A landscape with many peaks, sampled at points; each row gives a point and its height.
A climber steps from a point to the highest of its 6 nearest points, and stops where none of them is higher. Distance is the straight distance between rows; heights are no part of it.
(113) height 3.37: [  6.6  38.4  13.9  22.1   3.7  11.5  -7.3  55.5  22.1 -33.5]
(291) height 6.97: [  2.1 -25.8  -3.1 -43.1  -3.0 -44.6 -14.1 -28.7 -19.3  28.6]
(232) height 5.99: [-35.6   9.7 -13.8 -10.6  -4.8  13.0  -5.2 -22.9   8.1 -33.6]
(221) height 0.88: [  9.2  43.9  17.2  29.9  25.1   2.4 -11.4  25.3  17.7  -5.2]
(214) height 7.05: [ -6.6  -8.9   4.8  14.5   1.6  11.3  12.1 -11.9 -12.2  -8.0]
(65) height 6.05: [-22.0   9.0  -0.1  12.9  -7.3  28.3  19.9   8.4  12.9 -34.6]
(6) height 7.49: [-22.1 -20.1  -8.1  -7.3  -8.8   1.6  -1.7 -28.4 -12.3  -1.4]
(369) height 4.89: [ 26.5 -16.6  10.1   8.5  14.9   6.2  24.7  -1.7 -28.5  27.5]
(111) height 0.43: [ 16.5  68.2  12.9 -19.2 -26.4   0.1  -9.9  80.3  43.9 -34.7]
(416) height 6.16: [ 24.2 -37.6  -1.9 -47.7  -9.7 -35.8   6.6 -13.9  -8.7  56.0]
(88) height 6.25: [-26.8  31.6   1.2   2.1  -8.2  22.3   7.0  14.9  39.2 -47.1]
(85) height 7.50: [ -9.0  50.0   9.2   6.5  -5.2  13.9  -1.6  43.3  38.3 -38.7]
(476) height 6.56: [ 24.6 -23.2  -2.3 -19.0  -6.9 -13.8   8.6 -17.0 -26.6  43.7]
(8) height 6.47: [-17.9  35.6  -1.0   7.6   7.3  18.7  -3.9  22.8  29.1 -39.2]
(172) height 7.14: [  5.9 -29.6  -6.9  15.9 -16.6  23.6  22.7  -3.4  -4.2  -2.3]
(588) height 1.60: [ 17.6  27.6  20.6  27.0  39.5   1.5   7.3  26.3 -19.9  15.7]
(240) height 3.88: [ 8.0  5.5  7.4 30.1 21.3  2.8 12.6 20.6 -9.5  1.1]
(515) height 6.59: [ 26.3 -43.0  -7.8 -43.2 -11.0 -38.9  -7.9 -12.6  -7.8  40.6]
(80) height 6.49: [-12.5  -1.0  -6.4   7.2  11.6  12.8  -0.4 -11.3   1.8 -22.2]
(503) height 3.71: [11.5 -4.9 20.1 35.1  7.6 10.7 18.3 40.1 -2.4  1.6]
(151) height 5.78: [-18.0  27.6  -3.6  -3.2  18.3  -0.3 -20.8 -35.3   0.6  -7.6]
(218) height 5.07: [ -7.7  37.2  10.8  15.8   5.3   9.3  -5.0  43.2  20.6 -23.5]
(466) height 6.95: [ -8.6 -31.2 -15.4   0.0 -18.2   7.6   8.7 -16.5 -12.0  -9.9]
(144) height 5.96: [ -9.4  20.2  -1.1   6.9  23.0  -0.9 -15.9 -19.6  -0.7   4.9]
(372) height 6.24: [-32.5  12.7 -12.0   3.9   3.0  13.8  -9.2 -24.3   6.6 -28.7]
(250) height 7.29: [  9.5 -16.1   0.2  26.2   2.9  12.5  25.2   9.8  -8.7  11.3]
(205) height 6.33: [  1.7 -43.6 -22.2  -6.7 -36.2   6.2   7.3 -32.0  -4.3   3.6]
(247) height 3.55: [  0.1   7.1  23.2  20.7  -8.9  22.9  20.1  56.3  15.1 -21.8]
(458) height 6.93: [ -6.7   3.2  -5.6   2.9   9.1  -1.5  -0.9 -27.6 -10.1  -0.1]
(418) height 6.61: [ 21.6 -42.2 -13.1 -20.9 -29.8 -14.3   2.3 -31.9  -7.0  26.7]
(419) height 5.93: [ -1.2  -0.7   1.8  12.1  16.5   5.2   5.3  -3.8 -14.3   6.6]
(494) height 7.55: [  0.3 -14.3  -6.0 -18.3   2.0 -24.9  -9.8 -23.0 -24.0  21.2]
(251) height 5.69: [-15.0  14.4   8.5  15.0  -0.5  19.7  10.1  26.2  18.6 -30.3]
(386) height 7.33: [  9.2 -34.5 -11.9 -19.4  -7.1 -14.0  -2.9 -25.2 -18.7  20.5]
(104) height 5.92: [-13.4  37.0   6.0  12.6  13.5  11.8  -1.7  26.5  16.8 -28.4]
(140) height 7.16: [  5.2 -44.6  -2.2 -40.2 -23.8 -37.6 -10.1 -27.9  -4.5  32.7]
(362) height 3.57: [  5.6  52.7   9.4  12.6   8.2   2.8 -23.8  54.2  44.8 -15.4]
(193) height 2.06: [ 14.2  47.9   7.1  17.3   8.4   3.8 -21.1  62.2  33.6 -21.9]
(103) height 5.75: [ -5.6   6.6   9.8  18.2   9.4  13.5   7.2  13.8   0.1 -12.7]
(349) height 7.32: [ -5.7 -33.3 -13.7 -26.6 -19.3 -22.9 -14.9 -35.7 -16.4  11.8]
(473) height 6.07: [ 13.1 -17.5   1.6  -6.1   2.5 -15.0   4.5 -16.6 -33.9  37.1]
(227) height 6.78: [-20.4 -10.4 -10.4 -23.8 -10.8 -26.1 -21.5 -43.9 -12.8   0.2]
(314) height 2.65: [  1.4  42.6   4.8  18.8  39.5  -2.9 -16.7   6.9  18.4   2.2]
(77) height 6.69: [  6.5 -46.6 -11.0 -29.3 -34.1 -19.1 -10.9 -31.4  -0.9  13.3]
(358) height 3.54: [ 16.1  -1.2   8.9   5.7  30.4   1.9   7.6  -2.4 -35.5  36.6]
(141) height 6.67: [-28.1  -0.8 -11.2   3.4   0.5  23.3   8.4 -19.5   7.3 -19.4]
(5) height 6.74: [ 17.2 -41.2 -13.5 -31.5 -22.1 -28.8  -7.4 -28.3  -8.2  36.7]
(94) height 6.55: [  5.3   2.2   2.8   1.4  12.4  -2.2  -6.2 -25.1 -19.3  18.6]
(213) height 6.12: [ 18.7 -41.9  -8.0   3.3 -18.9   8.6  15.3 -15.0 -12.9  21.4]

For each start below, name the point where the climber stops.
(213) | (494)
(5) | (494)
(416) | (494)
(251) | (85)
(418) | (494)
(221) | (85)
(151) | (6)

Call two points neighbours if one is among the 6 nearest of the other. Go from one point of each pair to the other, from neighbour to neighbour, staying as high as possible. Name the lowest point that can't be avoided.
(85) and (250) | (65)
(494) and (250) | (214)
(6) and (494) | (349)
